Each row is a point on a tangle of strands that fork and nearly touch. The rows are in no order.
(in the rows, 128 means zero)
Points whose rows are less than 129 apart are linked; no others are. Some points are linked to none.
k_876: [108 122  62 136 134 159  81 144 135 164 138 137 160 106 103 110 117 136
 149 166 135  77 141 133  69 213 110]
k_903: [158 115 152 127  83 117 190 172 122 152 150 106 144 155  99 134  99 128
  97 126 140 112 148 158  82 192 169]
k_297: [195  94  93 106 110  80 141 157 139 145  88 110 147 159 107 105 120 121
 154 139 150 107 135 146 107 137 174]
k_591: [ 95 169 145 133 186 122  82  79 114 152 115 117 118 140 111 108 130 127
  90 103 120  83  67  69 146 123  88]
k_572: [186 130 133  87 131 164 185 156 115 108 135 118 132 184 142 121 110 131
 115 127 117 123 159 157 184 115 178]
k_788: [ 71 133 117 130 171 129  76 106 127 143 101  96 107 144 116  83 156 107
 129 137  61 195 121 123 122 146 102]
k_330: [116 109 139 135  83 120 139 118 112  91 155 196 128 129 156 118 109 110
  99 161 146 173 176 120  66 132 116]
k_249: [123 132  64 136  77 173 106 106 103 109 156 209 151 139 133 113 122 132
 166 150 156 123 146 139  66 158 132]
k_586: [154 129 156 157 112 125 184 145 147 128 103 138 140 130 114 175 152 124
 133  62 156 112  97 165  80 117 106]
k_577: [137 113 121  91 152  76  97 113 119 132  81  92 122 134 109  87 151  89
 153 139 132 110  93 166 206  99 201]
k_83: [ 91 153 158  79 168 134 108 110 119 121 110  85  99 137 142  79 146  51
 151 125  91 181 120 102 180 109 165]
k_535: [163 136 120 182  95 170 140 147 100  86 150 143 178 140 129 154  45 153
  75 133 138 110 121 128 116 173 106]
k_170: [164  95 138 172 140 139 157 142 138 145  63 101 129 125 114 151 166 134
 120  86 139  96  82 140  94 108  61]
k_129: [ 74 101  99 125 102 139 115 126 122 113 149 180 104 128 142 122 150 118
 148 164 118 189 161 119  60 152 103]
k_598: [131 128 152 116 130 121 178 143 115 130 163 114 110 151 136 133 142 126
 124 119 141 161 157 135 103 117 165]
k_407: [ 94 163 167 115 149  73 133 143 125 147 181 114 134 127 135 136 122 105
  91 122 150 108 137  96 155 144 156]
k_103: [132 107 193  63 132  94 146 129 143 145 136 144  86 182 132  75 152  76
  97 145 111 105 164 140 134  98 156]
k_286: [ 90 120 105 139 155  84  63  96 126 132 169 171 148 101 109 146 129 154
 100 171 105 140 137  93 138 146  92]
k_243: [138 121 127 116 133 138 114 117 157  98 126 159  90 115 185 128 119 126
 116 153  88 178 168  94 128 110  63]
k_810: [170 119 147 158 125 107 125 132  93  91 153 148 146 169 166 149  66 113
 102 121 143  87  95 111 147  80 166]
k_999: [157 103 104 143  26 152 143 149 101  89 107 156 127 136 163 152  48  99
 154 163 134 104 107 150  84 156 155]
k_382: [114 122 121 162 137 157 148 193 153 148 125  66 102  83 168 168 101 144
 141 151 107 150 160 130 128 153 103]
k_748: [176 108 114 102 138  78 149 129  95 147  82 112 132 183 108  86 162 116
 111 121 144 110 111 157 124 103 162]
k_346: [106 156 120 140 155 114 113  88 128 137 139 151 144 135  95 128 173 172
 112  85 130 137 107 124 122 141  93]
k_664: [115 143 136 134 143 169 122  41 114 109 152 150 112 104 143 148 152 182
 134 130 115 174 124  92 171  73 116]
k_568: [135  94 108 171  56 123 141  91 160 173 113 145 144  72  92 172 139 211
 142 153 126 127 129 136 111 140 130]
k_469: [ 87 153 132 137 129 160 137 157  90 141 128 129 115 123 151 170 111 171
  67 117 117 107 128 137 139 180 103]
k_227: [148 120 208 121  80 134 161 133 109  93 170 151 138 181 157 125  88 108
  66 123  94  95 141 150 129 111 172]
k_570: [ 83 115 127  84 121  95 115 163 131 110 144 161 113 127 151 130 118  64
 131 152 134 138 147 129 170 160 175]
k_284: [116 106  79 130 102  57 103 130 104 148 122 166 155 137 112 110 120 110
 120 139 160 124 122 101  86 156 169]
k_521: [149 138 159 172 120 123 141 138 138 138 161  88 145 112 156 162  53 161
  72 136 134 119 121  84 159 145 125]
k_507: [186 137 158 105 172  84 108 106 160 119 101  87 134 121 118  79 144  82
 157 106 144 101 100 126 140  74 122]
k_349: [123 132 201 167  60 153 182  79 141  99  92 130 110 118 140 183 115 157
  68  68 118 109 110 150 114 123 112]
k_853: [133  99  60 114 126 165  76 101 103 129 143 182 145 134  88 142 137 193
 122 162  98 140 134 137 128 138 111]
k_470: [ 94 173 167 102 127  89 108  61 129 120 140 172 124 138 115 107 168  84
 135  86 131 129  91 103 121  84 123]
k_652: [114 123 125 111  79 122 151 187 144 128 103 163 113 115 134 146 118  73
 131 133 140 107 139 152  65 194 106]
k_84: [150  82 113 126 132 111  88  93 169 123 108 152 103  94 145 163 138 151
 136 174  78 155 135 118 130  92  60]
k_594: [ 66 118 133 143 167 135  93 106 121 156 116  93 113  84  88 177 174 160
 120 115  61 119  94 165 167  88  93]
k_898: [121 122  54 109 117 134  98 105 134 159  88 160 128 108  95 140 148 191
 147 150  99 112 122 134 128 159 100]
k_384: [153 114  93  85 138 111  91 170 131 104 115 146 158 156 141  88  78  87
 106 152 156 138 183 124  97 178 127]
k_301: [114 146 125 112 187 155 119 139 100 101 122 105 108 196 122 106 158  72
 184  95 106 184 115 145 105 112 132]
k_900: [158 133 100 138  64 185 151 131 135 159 159 116 137 122 143 115 108 154
 160 155 125 115 147 141  56 192 160]
k_579: [143 134 154 163 143 141 170 141 139 160 110  38 109  59 136 136 155 174
 108 135 119 122 125 151 149 108  86]
k_292: [168 119 119  99 163 127 133  95 138 145 114  87 104 152 139  58 156 151
 104 148 114 180 171 109 121 123 103]
k_169: [143 126 112 133  84 155 150 189 139 116 115 106 113  99 176 157  58 118
 121 167 116 144 152 130 129 191 121]
k_90: [153 146 107 116 148  97 125 138 101 131 108  91 132 117 125 135 132 124
 156 124 159 112  80 160 203  88 198]
k_673: [ 85 124 103 160 147 166 106  91 125 105 194 148 122 102 129 177 135 176
 163 146 114 179 132 107 166 101 109]
k_928: [126 140 155 112 153 116 113 133 105 116 135 136 106 172 165  88 105  85
  59 126 122 102 160  92 101 122  99]
k_983: [ 87 144 122 141 182 156  85 109 112 137 107 135 129 138 107 144 153 161
  94  90 113  98  75 120 143 142  68]
k_477: [151 121 193 134 111 134 174  89 138 135 115 126 103 148 156 114 128 146
  55 110 118 117 154 121  86 118  88]
k_195: [135 187 192 115 141 141 122  97 139 129 137  68  84  83 121  57 149  80
 163 139 130 141 123  88 138  50 101]
k_399: [ 96  77 131 156 130 150 101 127 102 126 165 149 100 126 123 192 140 156
 104 170  99 146 154 156  75 121  81]
k_198: [177 146 197  86 117  92 148 117 181 123 163 171 148 133 133 116 103 100
  83 119 133  94 134 129 173 115 138]
k_293: [204 145 199 111  87 155 186 109 117 126 123  93 115 127 144 112 126 139
  90 126 140 113 129 160 157  68 171]
k_850: [110 150  65 105  95 163 135 100  93  89 142 213 145 161 109 124 146 156
 122 104 133 138 151 120 112 158 133]
k_445: [145 167 107 138 146 176 146 119 147 103  95 117 121  95 126 147 166 155
 180  90 142 150 100 162 145  99  92]
k_342: [144 146 173 183 117 149 156  92 108 143 155  83 118 122 164 151  98 189
  83 126 137 123 115  96 159  97 134]
k_283: [114 119  96 163 164 104 128 124 148 178  98  75 157  67  61 116 187 183
 139 142 110 120 123 134 139 127  86]
k_180: [126 127  93 100 124 115 147 187 165 144  85  77 117 100 135 118 136  87
 183 131 124 146 162 142 133 142 134]
k_723: [202 136 152 106  94  99 172 112 155 118 163 165 166 156 120 120 104 135
  96 125 145 141 156 129 149 132 160]
k_562: [157 140 151  80 175 163 160 137  86 115 140  89 110 190 142  86 141 120
 126 137 134 122 137 152 179  83 192]
k_210: [146 152 151 179 155 146 152 118 144 128 108  77 127  46 125 152 181 155
 150 109 150 134 100 155 156  69  94]
k_74: [163 143 102 143  87 113 148 131 157 122 114 150 147  97 137 160 107 145
 168 119 151 134 110 117 150 127 140]
k_687: [119 140  87  96 121 167 123 156 106  92 129 181 119 161 122 127 148  93
 202 110 125 131 130 154  95 133 158]
k_641: [163 138 182  77 174 100 101  97 153 122 131 117 120 145  90  54 167  68
 146 133 133 107 124 145 159  58 155]
k_444: [120 165  83 105 130 136 145 105 111 123 120 124 153 136  80 101 180 141
 194 110 147 166 102 144 133 127 163]
k_715: [136 159 127  97 197 157 113 144 106  86 106 117 129 197 137 116 130  82
 141  75 115 111 118 153 153 113 129]
k_108: [110 183 149 123 131 113 167 111 113 150 152 103 143 113 122 132 147 145
  86  98 160 108 109 121 172 127 172]
k_160: [ 93 142  79 143  94 117 144 120 162 159 158 118 154  67 111 125 140 158
 207 147 140 147 142  81 142 151 156]
k_412: [159 178 172 107 152 135 140 106 142 130 143  91  99 113 159  99 115 107
 117 129 131 114 141  77 168  79 115]
k_150: [ 95 131  79 166 126 149 130 169  77 146 122 100 127 128 142 165 109 148
 169 114 145  98  89 121 140 139 167]
k_857: [133 114 120  66 163 146  78 151 141  88 117 114 143 162 101  89 139 100
 201 133 118 159 149 162 213 132 203]
k_669: [105 131 158  89  97 113 163 181 150 115 159 173 124 121 145 157 103  70
 122 146 131 132 168 156 122 176 155]
k_901: [ 98 136 124 148  45 155 152 143 119 114 126 192 144 101 123 147 107 101
 101 144 157 104 138 160  52 203 109]
k_629: [183  88  91 126 116 113 108 177 131 126  86 130 159 143 116 138  78  95
 140 127 157  82 108 140 137 151 161]
k_488: [107 163 139  89 148 101 105  64 140  94 143 163 136 142 114  86 155  74
 161  96 120 166  87  91 174  95 175]
k_966: [146  76 125 214 101 155 143 171 129 140 126 106 151 123 115 175  88 146
 118 119 144 107  92 116  85 154  97]
k_127: [ 85 108  93 174  80 128 150 132 165 189 123 115 140  53  95 153 163 169
 179 141 114  84 127 144 103 157 108]
k_683: [108 127 108 125 125 164 142  98  76 108  99 133  79 158 154 128 173 149
 149 110 115 178 117 149 115  97 143]
k_681: [115  98 187 189  69 135 139  98 148 112 171 119 134 112 106 174 100 198
  66 135 125 157 164 130  74 151 127]
k_896: [177 157 168 127 131 116 175 159 169 127 108  81 134  94 140 158 103 108
 114 112 136 112  99 149 188 126 132]
k_247: [143 149 101 122 152 151 127 174 109  95 105 163 132 171 143 152 111 100
 156  86 134 110 116 146 117 136 106]
k_32: [101  67 104 198 140  87 103 123 141 156 143  98 132  82 117 165 129 155
 160 176  98 136 117 104 125  87  92]
k_237: [112  94 117 144 112 101 161 190 130 165 102 111 135 124  92 147 150  95
 150  95 161  71  80 154  94 160 150]
k_779: [177 103 133 110  91  73 158 123 140 132 158 145 151 131 138 126  96 113
 133 159 151 152 147 109 158 106 206]
k_234: [ 61 167  67 126 119 139 106 154 133 149 105 138 133 112 113 133 161 120
 192 105 130  95  96 133 105 190 126]
k_22: [124 143 163 111 198  86 105 165 151 137 162 112 161 144  93 123 121  77
 126  93 144  99 128 124 136 148 137]
k_597: [ 99 179 156 137 115 139 151  94 143 105 159 175 135 134 133 156 151 149
 104  65 140 119 143 117 105 121  99]
k_603: [109  83 156 138 126  46 115 144 132 134 112 144 115 129 140 146 116  80
 145 136 138  85  82 116 160  81 180]
k_827: [107 166  62  80 118 132 121 119 132 139 122 155 164 115  85  97 160 137
 166 113 131 144 129 103 160 184 160]
k_186: [129  96 163 146  82  92 156 124 104 128 100 144  90 135 169 169 124  93
 125 103 149  96  73 138 128  83 163]
k_918: [149 128 180  86 137 106 142 140 175 103 145 148  92 130 171 124 127  51
 136 124 117 147 163 122 116 103 110]
k_571: [176 109  99  88 141  98 124 100 136 119  83 104 115 140 144  69 157 122
 154 142 121 192 137 113 135  86 129]
k_942: [ 83 135 144 120 202 162 103 122 133 130 198 123 121 136 104 124 152 161
 122 141  91 179 159 112 127 139  95]
k_968: [164  79  69 165 150 113 118 140 159 161  82 100 169 106  79 125 135 172
 147 134 132 101 100 122 120 137  87]
k_130: [149 184 162  92 110 104 140  62 113 142 119 118 126  80 107  80 188 114
 106 125 158 118  97 123 159  67 148]
k_475: [120 153  85 142 142 116 139 167 147 154  92 116 159  96  86 132 157 115
 175  76 161  79  82 142 124 160 113]
k_727: [ 96 171 155 119 169 143 104  81 106 181  91  94  85 121 110  82 151 150
  57 133 102  89 103  92 148 111  87]
k_275: [164 121 128 130 193 109  96 166 150 130 115  56 140 136 158 121  97 106
 142 107 141 134 149 100 132 127 111]
k_753: [157 148 196 118 163 155 150 111 132 106 153 148 121 165 118 111 139 127
 122 117 147  63 106 176 202  60 164]
k_872: [102 197 163 100 148 114 123  89  79 143 133 100 120 114 112  93 167 109
 100 112 147  99  79 126 176  94 169]
k_440: [166 106  53 127 108 128 134 142 113 158 108 104 136 144 122  96 130 151
 187 160 150 141 146 121  85 142 167]
k_171: [149 132 164  83 166 104  85 128 127 141 106 107 104 175 143  68  87  68
  98 120 118  67 137  84 126 101 124]
k_463: [178 141 128 119 121 163 161 158 117 105  90 108 118 143 188 145  62 134
  75 115  96 114 122 125 178 153 109]
k_156: [ 98 150 125  93 166 136 116 127 109 123 115 118  95 186 122  75 167 106
 113 105 101 168 132 130  99 151 116]
k_696: [119 113 200 123 117 122 170 167 160 124 123 168  97 148 116 146 132 114
 129 139 125  90 118 211 170 143 170]
k_551: [133 109 150 162  64 151 167  83 157 135  94 133 124  86 113 183 114 209
  85 117 117 127 116 162 139 148 115]
k_835: [157 149 119 112  77 174 176 145 110 105 112 129 135 158 153 150 104 148
  93 110 112 144 152 147 151 143 137]
k_530: [122 120 119 151 130  47 119 128 114 142 119 136 152 127 106 136 143 109
 137 106 160 104  78 103 121 116 155]
k_798: [166  67 140 124 108 133 142 190 120 103 143 167 123 214 124 126  89  95
 129 149 126 105 150 186  85 127 175]
k_791: [153 102 123 106  90 132 134 170  94  68 119 195 173 182 131 108  58  81
  91 163 136  92 155 181  93 135 150]
k_14: [125  70 102 151 131 107  78 116 158 131 138 159 128  73  92 201 132 156
 166 159  71 125 126 134 118  91  84]
k_497: [155  90 193 144  70  94 192 161 143 146 127  72 130 136 117 143 100 130
  79 118 137 116 105 138  99 159 149]
k_691: [ 95 103 131 145 135 102 143 135 121 176 136  93  99 114 148 132 144 164
  84 160 116 154 157 111 105 141 112]
k_319: [ 89 148 120 131 104 156 172 156 100 147  81 121  96 136 136 167 153 155
 108  91 121 122 121 173 113 174 114]
k_522: [138 106 135  68 123 161 183 103  92 101 116 132  88 142 164 105 179 104
 159 119 115 187 129 140 158  71 163]
k_785: [171 127 145 137  77 132 147 165 120  81 142 177 193 157 117 129  61 106
  77 121 132  97 120 156 104 160 148]
k_328: [129  96 138 166 115 150 160 159 142 160  85  71 100  86 148 186 123 173
 122 136 105 135 116 150 127 123  88]
k_927: [112 121 141 117 181  98  86 191 137 109 182 140 154 174  92 124 115  78
 155 129 152 108 157 149 118 159 170]
k_625: [135 138 164 141 101 145 165 118  68 111 161 142 151 203 165 118 110 146
  44  96 122  86 140 119 123  97 165]
k_390: [145 100 122  49 129  96 120 115 151 115 103 118 103 130 177  84 133  85
 139 146 120 178 158  88 171 122 153]
k_403: [ 86 106 111 149 145 145  93 103  91 156 121 124 126 108  91 196 159 201
  87 109 104  90 100 153 149 128 108]
k_959: [126 122 127 192 129 155 145 129 155 143 188 122 162 115  96 176 128 200
 150 124 142 140 146 136  90 140 111]
k_4: [179 149 212 126  79 157 184  97 147 119 115 122 127 151 132 129 118 131
  59  64 126  95 123 146 125  92 118]
k_82: [ 53 110  81 141 141 150  88 127 120 140 154 119 111 110 119 113 141 135
 199 165  87 196 137  85 120 153 138]
k_931: [125 108  51 106 110 116  42 164 124 112  96 133 155 124 135  90  72  81
 163 165 162 115 156 115 102 189 129]
k_822: [164 132 143 125 176 119 131 176 143 152  73  50 131 121 148 128 104  92
 113 101 141  88 109 129 175 129 127]
k_811: [104 107 137 130 150  95  92 172  97 108 124 136 117 162 168 127  83  47
  87 139 146 104 138 121  97 137 121]
k_79: [147 135 102 129 128  95  94 100 142 108 141 178 158 112 149 134  96 141
  82 146 140 140 136  84 148 152  97]
k_395: [133  75  65 139  93 158 110 129 122 177 130 109 114 118 123 118 136 179
 170 198  96 144 173 122  89 150 136]
k_131: [144 134 120 143 125  94  98  89 125 117 123 161 125 118 180 129  76 137
  94 143 137 117 104  57 169  97 118]
k_504: [ 79 132 140 129 121  66 150 147 121 154 139 133 141 128  92 149 171  99
 153 101 158 106  96 154 110 127 181]
k_280: [122  98 200 148  83 110 184 182 147 137 131 109 111 138 110 179 114 108
 131 120 129  92  94 178 144 146 177]
k_339: [122 147 131 147  97 195 151 110 143 125 189 153 157 127 103 153 133 190
 124 122 143 160 182 132  99 171 120]
k_885: [175 112 144 161 170  80 120 130 172 146 111  81 141 106 135 118 114 113
 141 115 154 116 105  92 125  89  79]
k_61: [125 122 157 151 107 154 153  66 162 110 155 180 139 131 108 158 162 199
 101  84 130 155 171 138  97 120  99]
k_543: [143 150  90 116 145 141 117 130 159  95 104 173 131 122 133 148 145 127
 167  94 124 143 124 127 120 139  64]
k_612: [ 73 111  92 116 126 186 110 127 131 132 182 155 116 102 107 109 163 147
 172 161 104 180 177 107  98 176 121]
k_172: [ 74 144 128 132 122 146 106 105  97 131 136 164 108  96 174 169 122 164
  69 125 115 123 120 101 169 145 100]
k_159: [108  81  65 146 155  94  46 132 118 140  72 129 117 132 129 128 121 132
 130 152  98 116 102 114 115 147  88]
k_452: [ 99 108 104 131 164 104 107 127 174 160 130  91 134  79  78 110 171 159
 154 166  73 165 154 126 131 130  88]
k_158: [ 97 153 139 111 133 123 155  97 139 132 124 105 110  82 133 115 190 134
 149 123 133 181 131 117 163 114 122]
k_847: [128 149  99 128 146 104  86  51 116 137 124 146 147 139 103 102 150 189
  99 121 121 148 107  92 156 118 131]
k_733: [117  94 130 139  97 110 125 195 103 117  96 141 118 127 149 131  81  57
  75 155 156 103 129 142  74 185 109]
k_229: [100 123 149 145  79 135 151 115  91 113  95 145  72 126 195 182 127 117
 109 107 120 122 100 131 115  94 118]
k_784: [101 181 156 143 189 106  98 106 106 152 121  63 136 121 121  87 121  99
 112 104 137  91  78  79 167 100 145]
k_363: [ 94  95 102 153 168 107 107 111 118 140 154  82 117 139 125  95 147 132
 186 165 101 212 133  89 109 100 144]
k_278: [113 126 176 119 122 135 138  77 133 141 117 159  73 144 136 112 177 133
  99 107 107 133 146 119  79  87  72]
k_110: [166 101 105  90 152 108  76 139 110  69 150 168 165 188 143  80  93  71
 115 146 142 146 179 126 112 123 143]
k_133: [120 142 148 132 115 170 177 140 104 113 209 153 141 160 125 136 129 143
 127 106 154 176 178 118  96 140 167]
k_393: [124 182 176 159 178 169 149 102  83 127 156  58 109 127 132 128 158 139
 129  96 154 104  95 125 135  62 136]
k_911: [ 89 111  76 122 144  91  32 143 118 121  88 111 143 141 129  98  96  87
 141 141 120 158 126 110 102 168 124]
k_320: [ 98 152 120 149 162  78  82 120 170 105 132 133 146 100 133 133 125  92
 180 105 134 145 107  87 148 103 107]
k_536: [124 124 117 153  99 164 104 135 151 120 137 187 141  75 117 177  90 150
 117 160 121 119 146 145 102 174  68]
k_13: [151 135 157  97  76 113 173  83 167 116 114 180 118  97 158 137 141 131
 103 115 124 159 141 112 138 119 103]
k_47: [141  50 112 192 133 146 114 165 139 177 121 118 161 108  75 167 131 168
 104 129 123  86 101 133 102 147  71]
k_152: [186  92 104 111 113 118  90 179 134  98  96 122 123 146 174 143  57  87
 163 149 136 119 150 141 142 123 145]
k_915: [120 126  82 136 156 147 117 173 106 154 117 124 146 144  93 121 126 140
 105 103 138  98 130 129  85 201  99]
k_620: [150 138  98 120 101 142 109 180 129  84 135 135 144 115 181 142  31  98
 146 168 150 137 145 123 164 159 157]
k_656: [138 139 130 124 163  66  91 104 164 112 104  76 147  94 128  92 133  71
 201 113 124 163 109 113 159  78 120]
k_994: [155 141  89 136 135 193 119 153 118 105 160 152 167 148 137 124  74 171
  97 154 134 130 170 133 122 182 104]
k_513: [121 139  93  70 142 100  94 123 144 108  73 122 148 128  97  96 147  83
 177 114 120 149 104 158 196 135 177]
k_941: [ 97 182 143  82 120 134 134  86 122  98 149 183 115 140 149 116 154  93
  96  79 115 113 129 103 159 118 119]
k_304: [127 141 101 126 167  99 110 130 158 124 168 135 169 137  92 103 135 122
 163 126 149 171 161  98  88 153 125]
k_698: [109  69 141 172  89 130 118 129 109 117 146 158 115 125 144 153  92 154
  85 206 126 144 170 137  53 135  93]
k_23: [143 114 179 182 112 121 164 110 173 147 170 108 158 110 102 165 112 181
  86 118 159 140 139 120  87 159  98]
k_706: [122 160 129 148 166  98 129 160 139 150 165 112 169 111 136 135  85 152
  79 118 157 113 134  85 143 180 131]
k_31: [109 139  90 151 173 117  70 133 182 130 148 121 158 103  77 107 137 142
 178 139  91 156 148 116 102 162  78]
k_157: [ 91 170 174 131 165 130  90  71 141 147 114  86  84  97 131  85 156 103
 154 130  85 150  85  96 125  72  78]
k_754: [145 127 164  86 109 147 164 106 159  84 154 179 102 127 186 121 138  90
 130 115 108 179 159  94 145  99 104]
k_744: [136 121 121 147  61 131 180 146 136 173 127 120 144 125  90 135 133 155
 129 119 158 113 132 146  54 190 144]
k_668: [ 90 149  78  81 124 152 116 103  98 106 147 194 144 135 118  90 146 135
 158 119 120 188 134  86 146 168 160]
k_952: [146  95 126 114  88 171 152 107 146 145 129 131 129 101 111 168 113 209
  85 155  92 147 176 156 128 157 115]
k_998: [154 118 137 149 138 104 152 174 135 137 102  86 141  83 108 141 150 110
 162 130 161  83  79 196 187  84 182]
k_995: [183 141 172 106 147  97 142 133 191 112 125 147 163 120 107 138 115 102
 138 114 150  90 121 153 189 105 143]
k_645: [188 126 161 143 141 111 158 141 161 107 141 163 155 156 101 157 128 100
 152  93 160  93 104 162 121  92 124]
k_277: [100  96 101 181 171 109  94  97 111 146 136  77 129 120  99 117 156 175
 155 164  96 160 101 113 136  72 123]
k_917: [131 105  96 198 106 167 112 165 118 125 147 128 151 109 144 158  57 126
 163 158 165  97 108 122  70 161 118]
k_285: [ 55 163 130 165 185 115  99 118 152 144 104  92 137  85  83 136 177 126
 152 106  87 140  78 137 149 136  77]
k_100: [138 156 191 121 145 151 150 135 102 136 114 116 105 144 140 145 130  93
 106 105 139  50  71 162 190  84 153]
k_987: [119 104 106 150 138 158 116 136 101 161 132 152 136 154  82 136 148 181
  86 128 131 102 147 153  54 171  86]
k_443: [130 160  96 108  73 183 180 155 131 136  89 128 111 109 144 169 118 154
 145 111 117 128 123 163 147 170 150]
k_655: [117 126 190  80 108 121 174 143 121 126 124 169  94 177 133 125 163  97
 102 115 106  99 136 193 147 114 165]
k_616: [161 128 190  80 160 132  90 128 139 123 119 117 100 179 146  79  80  79
 134 141 115  55 152 104 192  56 142]
k_856: [123 147 159 126 130 118 128  74 153 140  91 137  79  92 162 129 161 118
 134 110 108 133 114 110 114  80  56]
k_588: [100 111 162 140 159 124 110 140 114 155 149 111  87 140 170 122 111 127
  56 162 109 129 158  88  94 132  79]
k_155: [134 125  78 125 142 152 125 136 110 130 135 106 116 126 162 131 111 161
 148 160 117 177 151 103 154 128 135]
k_246: [166 117 101 155 145 177 104 116 113 114 157 153 159 137 118 168  91 205
 101 151 103 132 142 129 135 119  94]
k_294: [ 82  96 142 182 112 139 128 115  97 123 124 135  88 148 155 190 136 159
 120 111 127 131 115 138  82 110 100]
k_67: [113 133  70 134 119 143 125 109 110 108 113 146 113 157 107 122 165 143
 205  98 134 168 103 144  87 105 129]
k_868: [137  80 135 122 149 119  86 182 140  99 149 176 140 206 120 103 104 117
 160 158 149  92 154 180 139 145 179]
k_40: [145 107  92 130  45 135 147 123  91  99 138 201 139 161 134 143 106 115
 142 130 150 112 125 154  81 133 173]
k_954: [177 133 160 106 142 105 168 117 153 155  94  94 111 138 136  89 152 136
  82 124 131 142 152 125  96 127  95]
k_831: [120 120  84 136 170 120  88 199 154 120  88  58 140 120 137 121 114  99
 187 116 119 138 144 123 110 151  92]
k_184: [116 145 122 134 135 142 123  83  72 116 170 169 138 183 152  97 123 178
  51 124 120 125 144  88 128 113 136]
k_804: [161 131 194 108 130 127 194 132 138 130 166  80 124 121 133 115 148 121
 121 140 148 160 150 155 153  80 175]
k_98: [ 88 131 125 115 146 136  91  68  88 111 160 168 109 162 148  77 127 133
  85 138 101 170 142  65 124 127 111]
k_659: [ 58 137 101 143 118  74  88 101 143 123 147 176 130  88 131 139 128 122
 149 148 135 165 115  74 124 137 122]
k_864: [114 105  49 118 103 131  65 128 132 133  69 175 113 102 134 128 119 138
 136 170 107 115 127 144 108 182  83]
k_503: [103 115 145 153 119 127 174 173 126 155 158  69 100 122 165 151 119 129
 124 141 135 163 158 123  88 144 132]
k_191: [151 115 143 121 110 179 177 102 141 144 105 107 106 103 127 146 170 197
 116 131 116 177 165 170 123 116  93]
k_325: [105 164 131 160 201 164 125 117 100 126 173  85 124 156 127 130 139 162
 128 117 121 154 121 107 141 101 118]
k_854: [ 68 154  84 173 166 140 111 151 107 150 106  75 136  98 107 146 144 159
 164 122 108 120  82 127 159 142 116]
k_123: [152 168 174 121 145 143 133  99  86 175 100  63 102 110 113  71 158 150
  61 119 158  81 117 107 130  92 121]
k_997: [102 123 151  80 138 104 147 172 153 131 119 109  99 115 140 125 141  84
 168 138 127 142 144 153 186 117 172]
k_719: [145 116  68 143 105 167  92 160 122 128 113 140 160 115 148 116  69  95
 152 175 164  77 131 143  76 192 119]
k_200: [138 155 121 109 194 144 127 131  71 128 110  69 104 189 161  99 118 116
 102 109 125 111 115 123 161 112 135]
k_146: [ 93 146  62 129  80 108 125 141 131 161 135 128 138  76 144 124 111 151
 152 161 135 117 133 103 143 182 168]
k_104: [156 126  90  61 169 150  96 147 145  85 132  97 164 142 135 102  96 103
 183 120 135 155 158 119 193 134 165]
k_793: [122 156  53  79  79 137 103 137 150 138 123 178 151  97 136 110 123 107
 166 143 137 115 138 114 134 199 162]
k_878: [ 87  90 114 110 130 133  93  76 103 110 160 190 114 144 111 104 162 153
 106 157  88 199 158  99 103 132 114]
k_59: [137 144 157 179 126  92 172 150 137 149 124  69 150  65 105 143 167 107
 160 102 170 116  84 152 142  84 139]
k_646: [157 109 175  77 142 111 136  91 134  98 147 171 113 176 122  76 170  85
 151 135 121 135 147 128 147  67 161]
k_162: [165 137 172  90 111 123 152 103 110 123 111 125 102 103 113  95 208 106
 122 129 149 125 105 197 163  68 177]
k_343: [137 101 113 148  42 147 160 101 152 137 138 141 121  92 121 156 127 180
 161 144 143 177 163 124  90 133 153]
k_270: [ 78 138 141 155  85 111 125 135  78  99 168 177 134 122 154 162  98  91
 100 155 162 133 124 122  85 141 132]
k_205: [138 135 124 146 163 128  93  46 123 150 138 100 134 108 110 114 162 188
 126 145 111 141 102  94 169  67 114]
k_593: [152 156  81 115 144 119 106 153 158 128 151 144 182 143  75 110 132 108
 207 102 159 113 136 128 100 156 154]
k_106: [131 197 196 110 155 174 152 126 105 128 148  91  82 133 164 136 117  96
 117 101 132  80 123 122 169  66 130]

Follow the links from the first point to the second, and from the first to the third. Name the last point that the two ways share.
k_625; k_954; k_811 | k_598
k_31; k_521; k_727 | k_407
k_13; k_594; k_108 | k_983
k_868; k_82; k_180 | k_346
k_673; k_748; k_831 | k_503
k_469; k_577; k_804 | k_210
k_898; k_952; k_123 | k_591

A fork is a point with three links. Follow the links from the first point to the second and name the forks in between, in order.
k_522; k_152 | k_67 > k_247 > k_210 > k_382
k_603; k_664 | k_330 > k_129 > k_277 > k_205
k_382; k_330 | k_503 > k_598 > k_339 > k_597 > k_346 > k_205 > k_277 > k_129
k_683; k_918 | k_67 > k_247 > k_210 > k_382 > k_503 > k_598 > k_339 > k_597 > k_346 > k_205 > k_277 > k_754
k_477; k_444 | k_4 > k_598 > k_503 > k_382 > k_210 > k_247 > k_67
k_275; k_715 | k_652 > k_928 > k_503 > k_382 > k_210 > k_247
k_570; k_603 | k_652 > k_928 > k_503 > k_598 > k_339 > k_597 > k_346 > k_205 > k_277 > k_129 > k_330
k_664; k_246 | k_205 > k_346 > k_983 > k_591 > k_872 > k_407
